Points on a hilly landscape, in no order, each with its height.
A climber steps from a point to whichever of its 5 nearest points has the largest rise for the distance, and stops where none of them is higher. Distance is the straight distance between rows; heights are no part of it.
Q_309 height 687: [ -8   7 -18  42 -27 -16   4 -32 -30  -5  38  32 -12 -21]
Q_793 height 222: [ 11  -2  17 -48  42  15   5  45  22  -5 -42 -34  16   2]
Q_819 height 417: [ -9   2   2   0   3   6  -5  -1  -7 -11 -14   7  -6   3]
Q_293 height 568: [ -8   5  -7  25 -19   0 -10 -26 -20   4  11  20  -5   6]
Q_887 height 800: [ 18 -30  12 -54  19  21 -11  49  25  22 -31 -57   6  30]
Q_94 height 353: [  5  13 -16  28 -47  -2 -27 -45  -5  32  22  14  10  38]
Q_143 height 584: [ -7  10 -15  37 -31  -6  -5 -35 -24   5  31  29  -4  -2]
Q_183 height 182: [ 18 -31   4 -23 -26  12 -46 -15  14  56   1 -37   0  69]
Q_381 height 684: [-17   5  -4  26   0 -13  22  -2 -19 -31  17  28 -17 -42]
Q_287 height 492: [ -5   7   9 -10  16   6   6  13   0 -17 -21  -1   0  -3]
Q_921 height 203: [ 11 -15  -4  -8 -22  14 -40 -17   6  38  -3 -14   2  56]
Q_421 height 442: [ -1   4  12 -24  25  10   3  24   6 -15 -34 -13   3   1]
Q_766 height 302: [  2   5  -8  16 -28   6 -27 -34  -8  25  10  10   2  35]
Q_367 height 873: [  9  21 -20  35 -65  -4 -35 -59   8  48  36  10  24  64]
Q_608 height 441: [ -2 -12 -33  47 -22 -30  25 -34 -24 -27  68  37 -22 -66]
Q_693 height 56: [ 14 -28   6 -34   0  19 -30  14  15  27 -22 -38  -3  47]
Q_9 height 153: [ 14 -21   2 -22 -10  13 -35  -3  10  33 -13 -29  -2  49]
Q_927 height 522: [-11  11   9  -4  23   1  16  17   2 -25 -20   5   0 -16]
Q_975 height 622: [-14  -3 -16  35  -9 -23  28 -13 -18 -36  37  31 -22 -59]
Q_535 height 186: [ 17 -39   9 -50   4  20 -25  38  21  35 -22 -62  -3  46]
Q_536 height 299: [  2  -5   2  -3  -8  12 -22 -11  -1  13 -12  -2  -2  32]
Q_589 height 303: [-16  18  15   5  39 -12  51  29   5 -42  -6  20  -2 -69]
Q_329 height 220: [ 10 -11   2  -8 -13  15 -34 -15   3  23 -12 -16  -3  43]
Q_256 height 623: [ -5  16 -17  37 -40  -8 -12 -45 -22  14  36  28   2   9]
Q_543 height 343: [  6  -6   9 -26  18  15 -11  19  10  -6 -31 -22   1  19]
Q_407 height 336: [  3  -3   5 -13   3  13 -18   3   3   4 -19 -11  -3  26]
Q_107 height 170: [ -8  27  29 -18  71  -9  66  41  15 -32 -25  16  15 -70]
Q_5 height 191: [ 16 -26   8 -45   9  19 -21  31  20  22 -30 -47   2  41]
Q_660 height 477: [-14  16  16  -7  37  -6  32  27   3 -32 -19  10   3 -38]
Q_11 height 247: [ 14  18 -18  24 -74  -3 -44 -59  24  55  38  -7  26  82]
Q_548 height 327: [  9   1  -6  12 -40   5 -41 -42   5  42  16   0  14  59]
Q_302 height 276: [-14  20  21  -9  57  -9  56  37  12 -36 -24  14   9 -62]
Q_227 height 407: [  2  22 -21  40 -59 -11 -24 -55  -9  33  40  21  17  36]
Q_443 height 743: [ 20 -12  13 -55  37  16  -1  53  24   7 -42 -48  13  13]
Q_594 height 264: [ 10  -3  15 -41  32  15  -2  37  19  -5 -41 -29   6  12]
Q_769 height 394: [-10  18  18 -15  48   0  37  36  11 -30 -27   4  10 -40]
Q_974 height 521: [ -5  -3 -34  52 -38 -32  15 -48 -26 -11  71  42 -12 -45]
Q_597 height 561: [-14  11   9   5  20  -2  20  12  -8 -30  -9  16 -10 -29]
Q_797 height 362: [  4   7  18 -33  40  10  11  36  15 -12 -40 -18  12  -4]
Q_876 height 718: [-13   5  -9  29 -12 -12  12 -13 -19 -18  17  25 -11 -26]
Q_17 height 654: [-10  -2 -23  43 -25 -23  18 -34 -28 -16  50  36 -17 -45]
Q_977 height 344: [  3 -10 -40  57 -37 -35  19 -52 -23 -20  82  43 -12 -59]
Q_113 height 785: [ -8  10 -29  48 -47 -20   0 -49 -24   6  58  35   1 -13]
Q_873 height 864: [-11   6  -5  19  -9  -2  -3 -12 -17  -7   5  21  -7  -6]
Q_782 height 180: [ 21 -41  14 -65  19  21 -10  68  27  41 -28 -76   3  33]
Q_174 height 614: [-17   9   8  19  13 -10  30   8  -9 -36   7  22 -14 -45]
Q_366 height 605: [-16   7  -1  18   5  -6  12   0 -16 -24   2  21 -10 -27]
Q_422 height 213: [ 11 -16   9 -33   8  16 -17  22  14   7 -27 -31   0  29]
Q_737 height 464: [-18   9   8  17  25 -18  48  22   0 -45   8  21 -12 -72]
Q_906 height 633: [ -9  10  -8  27 -17  -4  -5 -22 -21  -4  13  20  -8  -4]
Q_405 height 268: [ 18 -14  -6  -3 -41   6 -46 -34  13  57  11 -18  11  72]
Q_386 height 390: [  2   1   8 -10   9  15 -15   6   2  -2 -21  -8  -2  19]
Q_866 height 289: [  1  19  24 -33  65   0  42  46  18 -22 -42  -2  20 -40]
Q_472 height 283: [ 11   7  19 -44  52   8  17  47  22  -9 -44 -24  20 -10]
Q_34 height 63: [ 17 -39   3 -38  -8  17 -33  19  16  40 -15 -52  -5  57]
Q_157 height 507: [ -4   4  -5  10 -14   3 -14 -18 -15   2  -3  12  -4  15]
Q_665 height 515: [-17   4  -3  26  11 -19  37   5  -9 -43  23  27 -21 -71]
Q_111 height 874: [-13   5 -10  36 -16 -15  11 -21 -23 -18  32  32 -13 -35]
Q_845 height 286: [  2  13  21 -34  53   4  28  40  15 -21 -39 -11  16 -24]

For each start below, name the point where the climber stops.
Q_845 -> Q_111
Q_977 -> Q_113
Q_927 -> Q_111
Q_665 -> Q_111
Q_107 -> Q_111
Q_766 -> Q_873
Q_405 -> Q_367
Q_536 -> Q_873
Q_793 -> Q_887
Q_34 -> Q_887

Call two points neighbours if one is among the 5 nearest of the other. Go from one point of each pair to the other, from neighbour to neighbour, staying as high as possible. Name the lowest point that can't be avoided.
Q_111 / Q_367 -> Q_227
Q_111 / Q_113 -> Q_309
Q_111 / Q_873 -> Q_876
